Points on a hilly landscape, in no order, each with its height.
A ball rolls from a point to whichever of its 2 nearest points has the largest drop for the distance, and stops where none of them is lower. Distance is the straight distance between rows; heights are no part of it.
J_201 h=353: [-21  -8  10  19  11  -4 -13  19 -29  10 -16   7  -4  -5  -9   0   9 -11
  -5  -9  -4   2  -3  -4  13 -23]
J_835 h=449: [-15  -1 -17 -16   7   7 -32  11   7 -16   7   0  -2  -2 -17 -11   2  13
  17  12   1 -20  -1 -21   4  -6]
J_163 h=202: [  0   0   8  38   9  -8   1  11   2  20 -10   2   6   7  24 -18   9 -33
 -32  12  -6   3  10  13   3 -16]
J_301 h=123: [ 11  26   4  -1   4  -1 -15  11  11  12  -1 -18   5 -19   1 -21   5 -11
 -10  -7 -37  12  -7  15  -9  -5]
J_56 h=418: [-16   3 -12  -8  -7   5 -26   5   3  -6  18 -10  -4 -12 -25 -11  14  11
  28 -35  -8 -18 -15 -25   9  -6]
J_792 h=432: [-10   8  -5  -8  11  10 -20   8   6 -15  18  -2 -10 -17 -13 -12   8  12
  32 -10  -6 -17 -20 -18  -5 -20]
J_828 h=61: [ -7  -4 -11  21  -6  17   8 -21  -6   3   8 -12   3   4  23   9  -4  16
 -35  -6  -1  12   5  16 -12   0]
J_543 h=137: [  2 -17  -8   7   3 -10 -28   9 -13 -10  -8 -13 -10   4   6  13   2   8
   4   3   3  -5   0 -19   1  14]
J_361 h=277: [-18   9  21 -13  16 -12  -8   6 -17  -5  -7  -1   0  -9   0   4   0  10
  -1  -1  -6   7  -5   7  -4 -33]
J_405 h=95: [ 15   1   2  -8 -17 -24 -23  14  20   4  11 -13  10   2  -4  -3   7 -18
  -3 -10 -17  -2   0 -10  16  12]
J_411 h=451: [-11   1  -8  16  -2   2 -28  10  11  -4   9  -2   3  11  12   2  -4 -11
 -16   1  -1   1  15   0  22  -8]
J_19 h=403: [-12   7 -13   8 -14  -4 -15   5  -4  -8  10  -5   0  -8  -7   3   9  19
  16 -37 -19  -6   4 -24   6   1]
J_630 h=334: [ 11   9  17   0  27  -5  13  -4  27 -20  -6  18   1  -6  14   9 -17   1
  16  32   9  -8   1  22  -6  -4]
J_490 h=207: [-17  -3  14  10  13   1  -4 -14  -5 -25  19   8 -29 -11 -10  24   4   7
  24  -2  14 -24 -10   2   2 -35]
J_253 h=678: [ 14   2  10 -30   3  19   5 -10  20   1  17   5  -2  -9  -6   4  -5  -9
  34 -12  16   0 -21  19   6   4]
J_252 h=223: [ 18   7  26 -29   1 -19 -10   5   8   0  -2 -15   9  -3   7   5   4 -16
  -2  -4   8  16   5  10  -3   2]
J_909 h=291: [-10  -7   5 -11  -2 -18  20  -6  -1  -3  -5  15   4  -1 -19  22  -6 -18
  -4  27  15  -5  -3   7  18  -6]
J_426 h=318: [ -2  12  -5   5   3   6  17 -19  19   0   2   7  19 -11  26 -16  -7   9
  -3  12 -12  12  -9  -3 -19 -17]
J_159 h=264: [  9  -4   9   0  14  -6  14  -2 -19  15 -20   4  -7 -17 -23  12  -2  -1
  -8  13  -4   4  -8  32  -8  13]
J_827 h=294: [-18   5  15   1   4  -7 -23  12 -24 -12   3  -8 -10  -6 -12   7   7  10
   8 -25 -12   1   4  -7   1 -23]
J_98 h=467: [-18 -11  -4  14  -8   1 -13   8  -8  -9  -4   3  -5  21  -2  22  -7  -1
 -29   3  13   1  27   4  21  -2]
J_659 h=189: [ 23  16  26 -14   8  -3 -23   7  23 -15   4 -16  -6   5  21   3  -3  -8
  11 -10   2   9   5  14   2   6]
J_544 h=176: [ 17  11  -7 -11   2  13 -13  10  30  13  11 -14   5   2   3 -22   0  -4
 -27   8 -14  -1  10  24 -12  11]
J_506 h=247: [  8   5  17 -13 -11 -11  14 -10  -4  11   3 -10   6  -5   3  11   2  -8
  -9 -11  -1  20  -3  22   0  -1]
J_587 h=152: [ 14   8  -2  -8  -7  14   3  10  21   6   6  -4   7  22   6 -20  -6   3
 -21 -10   6   5  22  23 -10   4]
J_479 h=28: [ 21  -6  11   3  25   5  -5   1   3  -8 -11  -2 -15   0  12  11  -9   7
  16  22   6  -7  -5   5 -13  13]
J_839 h=217: [  6   9   7   7  11   8 -11  24  -2   7  -6   3  -6   6  -1  -8   2 -19
   7 -14   4   2   7  11  17 -11]
J_473 h=728: [ 23   1   8  -9  19  -5   3  19  -5  20  -9   0  -8  -3 -17  -6   2 -29
  24  11   4  -9 -18  11  11  16]
J_475 h=434: [ -2   6 -20   0  -7   5 -28  14  14   0  12   5  14  15   9 -22   4 -13
 -15   9  -6  -7  10 -19  13  -7]
J_70 h=409: [  1  -7   3   8  -1  -3   8 -22 -12  -7   3  -7  -8 -22  13   9  13   1
  38  -5 -11  -8 -25 -29  -6   4]
J_154 h=171: [-13   2 -11  -6 -12  -1 -14  -7   8 -18   6  -3   4  12   1   8 -11  24
 -23   6  -2   1  16  -3   5  -4]
J_821 h=293: [ -8   2  10   2  11 -20  12 -11 -11   2 -13   2  13  -5  17 -19   1   3
   5  16  -6  11  -3 -18 -19 -19]
J_269 h=57: [ 15 -10 -13 -11 -24  -9 -13   7  15   5   5 -14   6   4 -15  11   5  -1
   0 -15  -2  -8   6 -10  10  38]
J_307 h=523: [  2 -13  -5 -23  -7   2 -24  10   1 -10  16 -12  -3  22   4   6   1 -10
  10  -6  27  -5   2 -14  20   2]
J_34 h=139: [ 15   5   9  19   1   4  -6   3   0  -4  -3  -5 -24 -16  -9  20   6   3
  28 -16 -23 -15  -4  -3   0  15]
J_725 h=267: [ 12  16   8   4  -2  -4  18   1  12   4   6   6  -1 -10   1 -11  -4 -14
  22 -10  -9  10 -13   5   6  -8]
J_105 h=326: [-12  -3  -8   3  -4 -10   9   7 -20  14 -15  16  14   4 -13 -25   0 -11
 -16   8  -5   6   4 -10  -2 -19]
J_797 h=481: [ -2   0   4  14   9   6 -13   9 -12 -18  -7   7 -19  15   0  22 -15  15
  -8  -4  13   2  27  17   9  -1]
J_332 h=204: [ 17   6 -11 -15  -5  14   1 -11  33   5  14  -7   5  -6  -9   0  -9  -4
 -14  16  -6   0  -3  32  -1  11]
J_770 h=466: [-13 -13 -14  -8   9  -5 -27  22  -7  -2  -6   4  -7   9 -17 -10   6  -9
  15  13  19 -18   0 -24  17   7]
J_94 h=359: [ -4  33  17 -12  -3  -3   1  -5  18  -9  11   0  -1 -16   0  -1  -8  31
  13 -18 -19   7   4  15  -9 -10]
J_831 h=200: [-11  -2 -14   0   3   1 -10   8  -1 -13  -8   6   9  24   5 -15  -7  15
 -18  17  12  -4  17 -15   1 -13]
J_603 h=198: [  6   3  -7 -11 -14 -10  23 -10  32   2   6  21  22   4 -18  -5 -11 -10
 -11  32 -11  -4   9   6   6   6]
J_868 h=339: [-10   7   2   7  10   7  12   2   0 -16   0  21 -18   0 -13  -7  -8  36
  32  -4  -5 -16   1  -7 -14  -9]
J_567 h=100: [  7   9  14  11  17   5  -5  -7  -4   9 -16 -23   2 -15  21  -9  10  -6
 -10   7 -12  16 -10  30 -23   5]
J_558 h=30: [  1   0   1  26  -3   8  31 -26  -1  11   1 -14   3  -5  31   5   3   3
 -18 -12   1  15  -1  20 -22   7]
J_954 h=222: [ -2  -9 -11  -1   4  -6   7   5   6  -1 -12  11   9  19   5 -14  -5   9
 -27  29  11  -8  26  -3 -17   6]
J_363 h=365: [-26  -4  -9  18   9 -12 -23  18 -23  -4  -9   7  -3 -11 -23  -8   8   2
 -11  -2 -24 -12   0 -18   6 -13]
J_746 h=128: [-12  -1  -1  14   0  19   4  -6 -29  -3  -2   1  -6   6  19  -1  -3  25
  10 -24  14  12   2 -12  -8 -13]
J_819 h=220: [ -1  10  10   3   2  24  15 -18   5  10  13  -5  -1  -6  22   0  -5   6
   2 -29   6  21  -9  25   0 -19]
J_572 h=109: [-12   0   1  17   1 -10  16  11 -11  -8  -9  17  -4   5  -2   5 -11  10
  12  -1   7   0  10 -14   2  -5]
J_86 h=370: [  2   8 -23  -7  -6   9  -9   2  18   8  14  -2   3 -13 -17 -14   2  -2
  22  -1 -17  -7 -24 -10   6   4]
J_946 h=269: [-10  -6   0  -6   8 -12  -2   0  -4 -10 -11  13  -2  -4 -21   9  -2   5
 -11  34  -3  -6   1   4   1  -7]
J_579 h=493: [-14   4 -13 -15  13  30 -13  23  -6   5  -5  13   3  20  -4 -30   6 -13
   2   4  16  -9   0   3  15 -21]
J_407 h=282: [  1 -12  -2   1   0 -23  -8   8  -5  16 -12   8   9  -1 -10  -8   8 -26
 -27  27 -12  -5  -3  -5   3   5]
J_799 h=358: [  4   3  14 -21   2   1   9  -1 -12  13   3 -13   4   5  16 -16   5  -3
 -10 -16  19  20   2  11 -16  -5]
J_271 h=138: [ -3  -9   2  11   5   5   6   6 -17   1 -10   5  -2   0   6  -2   2  -2
  28  -7  11  -3 -16 -16   2  -3]
J_476 h=373: [ -6 -15 -13  -8   1  -2  -4 -22   6  -1   8 -19   9   7  28  -1   3   7
 -34  28   6   5   5  -8 -21   1]
J_281 h=687: [ -3  -5   1 -27  14  17   4  -6   5  -1   3  11  -2  -9  -7 -12  -4  -6
  26  11  24  -6 -21  14   8 -14]
J_89 h=236: [-15  16  10  22  12  -4  -8  -7  11 -27  12   3 -18 -12   9  18  -1  16
  19  -1  -8 -14  -3  -1   6 -32]
J_494 h=325: [ 10  -1  12 -14  12  10  25 -12  17   4   6   4  12   5  26 -15 -12   4
  -3   6  20  12   4  13 -30  -2]
J_425 h=696: [ -6   1   2  -8  18  15 -12  -5   4  -6  11   6 -10 -16 -12  10  -2 -12
  21   8   6  -9 -26  22  14 -13]
J_696 h=343: [ -7  -6  16 -22   9  -2  26  -6  -5   7  -2   7  12  10  12 -17  -6  10
  -1  -4  32  17   4   1 -26 -11]
J_8 h=285: [ 21  -4  15 -17  -4 -15  17  10 -16  10 -23   5  -6  -6 -27  10   0  -2
  10  -3   5  -1  -3   9  -6  20]
J_397 h=246: [  4 -13   0  -9  23  -9  11   4   1  12 -15  12  11  16   7 -23   5 -11
 -16  48  19  -9   8  -2 -13  -1]
J_144 h=558: [  6  -4  -6  -7 -22 -17   8 -19  10 -20  17 -20  10   5  27  26  -2   7
  -1  -9   2   1   6 -15   6  16]
J_177 h=199: [ -8  -5  13  -2   5  -4  -6  -8 -15 -26  -2   2 -25  -2 -20  36  -5  24
  15   1   3  -6   5  -2  -7  -6]
J_82 h=341: [ -9   1  -1  22   3   4  12  20 -29  19 -14  11   2   5  -2 -21   5 -14
 -13 -10   3  10  -1   2   5 -20]
J_694 h=101: [  5  -9  12   5  17  15  -7   1 -30  -9  -6   3 -18  16  21   6  -5  24
   7  -9  27   9  13   3 -12  -2]
J_685 h=323: [  6   4   0  -9 -11 -11   7  15   1   2  -8   3   0  11 -29  -4 -11  10
 -20   1   1  -3  22   7  -3  23]
J_474 h=94: [-19  -3 -23  24  -8   7  -1  13   9  -1   9  17  -7   2 -20  -8   8 -20
  31 -13   5 -19  -9 -30  27  -5]
J_751 h=133: [ -4   5  -8 -26 -24  -9 -13   4  26  -4  15  -2  16  -4 -23  -1   2 -11
  -2   7  -8  -5  -1  -6  19   4]
J_190 h=340: [  6  22   5 -13  -9 -11  17  -8  16  -4   6   5  18  -8   4 -12  -9  23
  -8   0 -14  13   6   1 -14 -11]
J_325 h=234: [13  8 -6 14  9  9  8 -7 30 -1  4 -1  3 -3 14  5 -8 -8  1 21 -6  2 -2 22
 -1  5]
J_737 h=97: [  3  16   0  17  -6  -7   3 -11  10   9  -5  -6   8 -29  -5 -10   8  -6
 -16   1 -40  11 -13  12  -7  -2]
J_560 h=19: [  4 -10   3  11 -17   6  20   9 -21   7  -1   5  -9  25   8   3  -3   0
  -4 -30  24  12  19   0   8  11]
J_468 h=121: [-23   1 -15  15  -5   8 -10  12   0  -2   5  15  -2   4  -7 -22   3  -6
  14 -12  -8  -9   1 -19  16 -17]
J_702 h=508: [ -4 -10   3  -2   5  10 -15  15 -16  -5   1  -1 -16  27  -7  13   0  -9
  11 -11  36  -4  16  -6  24   4]
J_377 h=634: [  3   3   6  -2 -19  10  19 -10  -8   1  14  -1  -4   2  10   3   2   8
  35 -48   0   5 -10 -18   4   0]
J_457 h=153: [-11  -5  11  21   5  11  10  -8 -29 -12   3  11 -18   1  10   6   0  18
  32 -14  11  -9  -4 -27  -7 -16]
J_693 h=593: [ 13   4  20  14  -9  -2  27 -28  -5 -21  -3 -10 -12 -10  25  30   4  10
  26 -15 -21  -6  -1 -16  -6  15]
J_11 h=240: [ -1  21  11  10   2  -7   7  26  11   3   0  18   1  -2 -16 -11  -4 -17
  12  -6 -13  -2   2  14  17 -21]
J_865 h=50: [ -5  -5 -13   5 -13  14  16  -5 -13   2   1   8  -5  14 -13  12  -3   5
  -1 -15  21   5   5   2  12  10]
J_446 h=717: [ 31  -4   5   1   2  -3  -1   6  14   3   0   4 -18  -7 -18  16   2 -26
  23  12  -6 -14 -15   9  15  27]
J_283 h=539: [  2 -12 -12 -12 -15   4  -7 -12   9 -12  23 -14   1  12  22  18  -1  -2
  16  -8  17  -3  -1 -19  17   7]
J_409 h=408: [-31 -19  -3  12   0   1  -8 -15 -34   3   4  -7  -5  -8   3  18   6  -2
  -3  -7  12   7 -14  -6  14 -20]
J_658 h=354: [ -1   5  -2 -15  -5   2  -1 -19  16  -5  10  -9  19   7  27 -17  -3  25
 -27   9   5  16   8   0 -30  -7]
J_620 h=250: [  9   2   9 -10   6 -15  -2   2   8  -4  -1   3   2   9  11   1  -4 -12
   1  15   8   2  -5   6   9  -8]
J_727 h=102: [ 11 -13   3 -15   5 -25 -23   7  -8   0  -9 -14  -3   6   4  10   6 -14
   6  13  14  -4  -8 -25   7  25]
J_43 h=336: [-11 -12 -19 -25  -9   5   4  -4  -7  19  -2  12  15   6 -31 -23  13 -11
 -11  20   4   1 -15 -18   2   4]
J_276 h=309: [-15  10   6  16   2  -3  -7   4 -22  -7  -7  -3 -19 -10 -12  10   2  33
  -6 -25 -28  -3   8   1 -11  -7]
J_889 h=317: [-14 -26 -17 -13  -4  10  -9   9 -16  25  -3   3  13  13 -18 -31  17 -13
 -34  20  15  -3   2 -22  -4  19]
J_369 h=645: [ 11  13  17  -6 -12   6  21  -5   2 -11  12  10  -7  -2   2  -4  -5  19
  43 -27  -1  -7  -2 -25 -13  -3]
J_109 h=352: [  1  -4 -20 -20  -8  10   7  -7  13  19   8  -1  18  -7 -17 -24   6 -10
  -5  10  -4   0 -22  -2  -2   5]
J_433 h=154: [ 14  24  14 -10   2   0 -22   6  28   2  10 -27   1 -13  15  -1   5  -8
  -2  -9 -20  14  -7  23   2  -5]
J_102 h=145: [-10  -8  -6   0  -2  -3 -22 -11 -13 -15   3 -15   0   2  10  26  -1  14
 -20 -10  -1   8   1   5   5  -8]
J_45 h=201: [  3  11   6 -18 -11  23  16  -8  10  14  17  -6   7  -6  -1 -14  -2  -8
   2 -28   8  15 -11  20   6 -13]
J_499 h=356: [  5  18   7  -6  -4  17   7 -22   6  -6   7  -8  -4 -18   2   7  -4  29
  19 -20 -15   7  -4   6 -11   5]
J_985 h=301: [-15 -22 -12  -9  -4 -10 -23  13 -17  16 -15   7  12   1 -24 -12  10 -10
 -31  26  -5 -11   5 -24   4  22]
J_644 h=229: [ 25  18   3  12   9   7 -16  22  11  17  -4 -10  -5   9  16 -31   7 -13
  -6 -16  -8   8  10  12  -7  10]
J_501 h=270: [ -1  -2   6  -7  20 -14  19  -5   1  10 -13  15  22  -7  15 -24   1  -5
 -11  43  -4  -1 -13  -8 -18 -16]
J_893 h=117: [ -7 -19 -11  16   6  -4 -24  -5 -19   1  -4 -12  -1   1   1  27   6  -1
 -22   4 -12  -3   2   0  10  19]
J_213 h=494: [  5  -7   9   9  14  20  -9  11 -17  -3  -6   6 -17  22   2  14  -7 -13
  -5  -6  32   0  12  22  13  -2]
J_319 h=177: [-10  12  -6 -23  -6  16   7   0  18   8  16  12  17   6  -4 -28  -5  -8
   5  -4  13  10  -7   7   5 -24]
J_803 h=382: [-27   4  -3  -4 -28 -14  -2  -6 -13   8   1   1  10  -4 -13  -1   7   0
 -25 -10 -14  11   4 -15  15 -22]
J_416 h=225: [  4   2 -16  -4  -1  12  12  -7  15  11   2  22  11   5 -13 -13  -6  -9
 -27  38  -3  -4   0  18  -1   5]
J_530 h=322: [-19   9   0  21   5   3   4   4 -15 -16 -13  17 -17  -4 -23   7  -9  40
   9 -13 -10 -11  14  -4 -12 -11]
J_162 h=284: [  3  -4  14 -26  22  -4  26   0   7   4 -16  19   8  11   6  -1 -15 -10
  -2  21  30  -1   6  27  -8 -12]
J_833 h=150: [ -1  15 -11  -4  -6   5   3   6  20  -1   8  13   7  10  -4 -22  -9   4
  13  -4  -2  -6   3 -12   7 -16]
J_191 h=314: [  2   2   4   7   2 -15  -2  -2 -14  -9 -10 -12   5  -4  20   2  -1  14
  -1  -6 -10  10   2 -16 -16  -2]
J_919 h=415: [  4 -10 -21   7  -6   4 -11   4  25  -1  12  -2  13  25  30 -15  -1 -13
 -23  17   9  -2  20 -11  -2   3]
J_858 h=157: [ 12  -4   9   3   7  -9  -6  13 -16  22 -12 -16  -3   3   6 -10   2  -6
 -29   1  -3  10  12  12 -18   9]
J_224 h=388: [  3   1  -7   9  -2   4   1  -1   3   8   4  -6  -4 -26  -4  -8  11 -13
  35  -8 -21  -6 -32 -20   0   7]
J_447 h=623: [ 10   6   6   5 -20  -2  25  -5  -7  -4   2  -1  -5 -10  -4  17   6  17
  15 -39 -15   3   6  -9   1  16]
J_575 h=60: [  1 -19 -13  -3 -11 -16 -18   3   1   4   2 -11   7   5  -8  16  11 -27
  -3  14   5  -8  -9 -17  22  28]
J_782 h=191: [  6  10  -3   1   5   4 -35  36   3   3  -5  -2  -6   5  -9 -22   5  -9
  17 -20  -9 -11   6  -8  13   5]
J_732 h=338: [ -8   8 -15   5  -4  19  10 -24   6  -1   5  -4   8 -13   8  -6  -5  24
  -1  -8 -16   1 -13   2  -9  -6]
J_402 h=245: [ -8 -20 -17 -10  -8  11  10 -11   3  16   0  15   1   8 -24  -6   7  -5
 -48  40   9  -7   2  10  -7  14]
J_170 h=178: [  9  -5   2  29   4  -2 -14  24  -3  17 -14  -9   0   7  10 -16  10 -19
 -32   3 -16   3  11   5  -7   8]
J_355 h=668: [ 18   6  -3  -8 -13  20  19 -16  14  -4  14   1  -6   2   2  13  -8   1
  27 -24   9   6 -16   9   5  11]
J_632 h=610: [ 16   5   6  11 -11  -5  27 -16 -15  -8  -4 -23   1 -12  20  12   9  14
   9 -26 -20  10   0 -13 -18  23]
J_421 h=21: [ -5 -18 -22   0 -26  -3 -15   6   2  10   1  -6  17   3 -19  -1  12 -13
 -17  -6  -6  -2  -1 -17  19  30]
J_146 h=56: [  2  -4 -19   8  -5  21 -10  11  16   5   9   8  -1   8 -11  -9   0 -25
  27   1  11 -14 -10  -7  27   9]
J_979 h=706: [ 12  -3 -11 -15   6  14 -11   1  16  -8   7   2 -15  -5 -24  17  -4  -9
  18  11   3 -13 -16  17  15  19]
J_752 h=69: [  6 -17   3  -3  24   8  -7  -3 -23  -3 -11  -4  -8   6  13   7  -3   8
  -3  16  29  -3   1   3 -12  11]
J_339 h=480: [-22 -14 -14  -2  11  16 -35  18 -16   1  -5   2   3  16  -7 -25   7 -13
   2   7  19  -6  -1 -14  20 -10]
J_266 h=192: [ -3 -10 -22  34 -12  -2   0   0  10  -6  -1   5   1   4  12   9  -6  -4
   0  12  -5  -4   6 -19  13  10]
J_668 h=203: [ 24  12 -11  10   0   6  -1  22  30  15   5  -4   9   6   7 -27   3 -19
  -5   5  -9   1   3  13  -1  10]
J_758 h=221: [-23  -8   5  -6  16  -4  -3   2 -17 -27   0   8 -24  -3 -28  17   0  19
  25   4  21 -21  -3  -7   2 -20]
J_378 h=355: [ -1  -1  -5   6 -13 -17  -3  19 -11  16 -14   7  14   1 -20 -17   4  -3
  -7 -14 -15  -4  13 -21   0  16]
J_26 h=164: [-19 -14 -15  21  -4  -5 -20   6  -6  -6   1   0  -2   8  12  13   3  -2
   9   4   5 -10   4 -30  13  -4]
J_614 h=131: [ 14  -6  14  -9  28  -4 -13   6 -16  19 -18 -24  -8 -10   8  -2  15  -7
 -19  12   3   8 -11  21 -16  12]
J_182 h=91: [-11 -12 -11  31  -2  -2  -2 -15 -15   9  -5 -10  -2 -11  13  22   6  -4
 -35   4 -12   5   2  11   1   4]
J_398 h=181: [ -8  -6  20  12  19   0   3 -16 -14 -23   6   8 -19  -6  15  26  -1   5
  32   1  13 -11 -12 -15  -5 -20]
J_350 h=310: [-18  -4   1 -10  -6  -7  20  -7 -12  12  -6  24   7  -5 -21  -3  -1 -15
 -10  18   4   2 -10   3  11 -24]
J_189 h=337: [-17   5 -16  14  -3   5  21   3 -10   0 -12  20  -3  -7 -26  -5 -13  33
  -3  -2 -22  -1   3  -2 -11  -4]
J_317 h=248: [  6   1  -5 -22  12   1  -8  -3  15  -6   4   8   5  -4 -22   4  -6  -2
 -24  46  -4  -7  -3  19   1  -3]
J_837 h=308: [ 19   9  30 -15  19 -14  29   2  21  -2  -6  18   5   1  12   2 -15 -14
  18  17  18   2   2  14  -7   0]
J_509 h=278: [-14  -9  -7 -20  -8  -4   5 -30   1  -4  14  -5  15 -16   2   7   2   9
   9  -8   2   3 -22 -19  -2  -9]
J_700 h=122: [ 14   6  -2   0 -10   6  -4  11  14  -2   7   1  -7  20   3   4  -9 -14
 -10 -20  17   6  22  13  12  12]
J_763 h=394: [ -5 -19 -17   6   7  10  -8  -9  16   0  14  -6   0  18  24  -4   2 -11
 -37  42  18  -6   7   5  -8   4]
J_717 h=263: [  2 -20  -5  -3  -2 -11  10   6  -8  20 -11   2   1   2 -15   1   6 -10
 -33  26   6  -5   8   8  -8  22]
J_582 h=351: [  8  21  -4  11   7  11  16  11   0   3  -6  16  -2  -7 -15 -13 -12  17
   6   0 -15  -5   3  15 -12  -3]
J_364 h=298: [-10  -8 -25 -11 -20   5  -5 -16 -11  -2   7 -15  10 -14  -6   6  12  21
   1 -15 -15  -3 -20 -20   0   7]
J_13 h=271: [  2  -1  -4  -9 -21  -3  -4 -10   4  11   9 -21   6  -9  -4  12   7 -14
 -14 -18 -11  13 -11   3  13   9]
J_870 h=68: [ 11   0  12   0  26  10 -14  -3 -13  -9 -16 -10 -18 -19   3   6   2  22
  20  12 -16  -6 -15   1 -19  15]
J_801 h=357: [ -3  20   6   2  17  -1  19  20   2  -6 -12  28  -7  -3 -27 -11  -2  16
  25   5  -6 -16   7   6  -3 -18]
J_934 h=303: [ 15 -10  14  -2  12  -5  15 -16   7   2  -4 -16   5   3  33   0   0  -3
  -1  12  13  12   2   5 -24   7]
J_975 h=169: [ 17  -1  16   5   2   7  -4  -8 -16 -21  -7  -7 -23   0  -1  40  -7  24
  11  -2   0  -2  11   6  -9  20]
J_999 h=279: [  4 -10  10  -7   8 -23  10  -9   6   6  -3  -8   5   6  17   9  -1 -16
 -20  27  13   5   1  10  -9   7]
J_883 h=369: [-19  -2 -10   3 -25 -21  11   4 -13   6  -7   8  14  -8 -21 -10   6   8
  -7 -21 -23   1  -2 -28   0  -4]
J_53 h=105: [ 17  22  32   8  17  -2 -12  -3  -8 -10 -15 -14 -25 -22  -5  10   9   5
  30  -4 -28 -10 -10  -3 -16  12]
J_786 h=93: [ 12 -15 -11   9 -14   0  11  -9   1  -8   2  -8   1  20  20  15  -4  13
 -11  -7  17   1  25 -11 -11  26]
J_389 h=224: [  0   1  14  15  20 -10   2   5  -2   7 -14   4   5   4  22   0   2 -27
 -28  28   5   6   7  27  -2 -20]
J_74 h=395: [-26  -8   8  -8 -13 -22 -10  -6 -24   2   0  -7   5  -5   1  11  12  -9
  -5 -15  -2  10 -12 -15  11 -29]
J_796 h=132: [ 18  -4   2  12  -9   3  15 -16  -3  -6  -1 -10  -8   2  10  29  -4  11
  -2  -7   2   5   8   7  -2  25]
J_554 h=335: [  8   1   0 -14  -2 -11  -5  -8   2 -15  -1 -22   9   2  31   2  -4  35
 -11  -4  -3  11  14 -10 -29   5]
J_826 h=266: [  5   2  13 -18  15  -8  32   9 -10  13 -19  20   2   8 -21  -5  -8  -6
 -17  22  13  -4  12  29  -5  -7]
J_208 h=244: [ 10  -2  15  -3  22  -9  10   3  -7  12 -18   3  -3  -4  -6   3   0 -15
 -28  26   1   3   4  39  -9  -3]
J_328 h=292: [  2  -2 -13 -15 -15   6  -7 -22   0   9  14 -31  10 -19   3  -6  18  -1
  -4 -19 -20  14 -23  -9  -1   3]
J_123 h=80: [-22  -2  -4  25 -10   4  23   4 -11   3  -4  27  -7  13 -15  12 -14  -6
  -2 -10  13   0  21   4  19  -9]
J_193 h=265: [ -3  15   3  13   6   7  -9  -7  19 -12   9  -2  -7  -3  13   5  -7   5
   5   0 -11   1   1  15   3 -21]
J_903 h=342: [  5  -6  -5   2 -15 -23 -21  17   1   1 -12  -3   5   5 -16  -1  -3   6
 -24  -1 -18  -4  28 -14   2  21]
J_615 h=657: [ 22   9   5  -7 -12   5  27  -1   9  -5   7  13  -3  -1 -10   5 -12   6
  35  -6  -1  -8  -7  -5  -5  17]
J_785 h=305: [ 13  -4   7 -15 -13  -9  29   0  -2  12  -8   3   1   8 -17   8 -11   8
  -8  -6  14   5  12  13 -13  21]
J_657 h=387: [  3   2 -24   6 -14  15 -18  11  -2   9   8  -6   1  -6  -5 -16   5   5
  15 -25 -16  -7 -12 -14   4  18]
J_134 h=261: [-13   0  30  -4  15  -6   2 -17 -19   0  -9  -8   2 -18   9  10   1  -1
 -13   6  -4  21 -13  18 -15 -25]
J_88 h=226: [ -7   3  -7  15 -20  -6   9 -11  21  -8  16   6  14   0  16  10  -9  -8
   8   0  -4  -1  -3 -14  15  -9]
J_512 h=165: [ 13   8   5  20  -1  -5 -13  26  -2   0  -7   4 -10  -3 -14   0   4   3
  21 -24 -20 -14   7 -10   5  15]
J_951 h=253: [ -9   8   7  -2 -10 -11  13 -12   6  -2   7   6   1 -12  -2   9  -3   4
  23 -12 -11   4 -11 -12   6 -12]
J_435 h=92: [  8  -3 -14  -4 -12  10 -13  21  13   3  12   4   4  20  -9 -11  -2 -26
   2  -8  15  -5  13   2  25  15]
J_654 h=67: [  4  18   1  25   2  -1  21 -13   3  14 -13 -14  11 -21  17 -12   7   3
  -9  -3 -20  17  -5  16 -18  -1]
J_493 h=242: [ -9  10  27   1  12   6  14 -22  -2  -2  -1 -15   5 -18  26  12   0  -1
 -10 -12   3  24  -6  33  -8 -18]
J_573 h=166: [ -3   5 -16 -12 -20  -1  12 -18  28  -5  20   9  12   0 -16   4  -6 -16
  -5  19  -1   1 -10   6  22  -3]
J_878 h=54: [ 19  -5  -3  -3 -16  10   4  10  -8  -4   4   3  -8  32   9   2  -8  12
   5 -23  30  -1  24 -16  -2  26]
J_534 h=576: [  9  -6   9   1 -10  -9  13 -31   8 -24   9 -10  -3  -6  38  32  -2  11
  18  -8   1   4  -1  -7  -2   6]

Where does a ball stop that starts at each point below?
J_43: J_421
J_276: J_146
J_425: J_558
J_696: J_654
J_82: J_421
J_283: J_558

Write out the way that a ball takes from each point below.
J_446: J_979 J_425 J_281 J_253 J_355 J_615 J_369 J_377 J_447 J_632 J_693 J_534 J_144 J_283 J_307 J_702 J_213 J_797 J_98 J_411 J_475 J_919 J_763 J_476 J_658 J_554 J_191 J_821 J_501 J_397 J_954 J_831 J_154 J_102 J_893 J_182 J_828 J_558
J_201: J_82 J_105 J_350 J_909 J_946 J_317 J_416 J_603 J_573 J_751 J_405 J_269 J_421
J_109: J_43 J_889 J_985 J_407 J_717 J_402 J_416 J_603 J_573 J_751 J_405 J_269 J_421
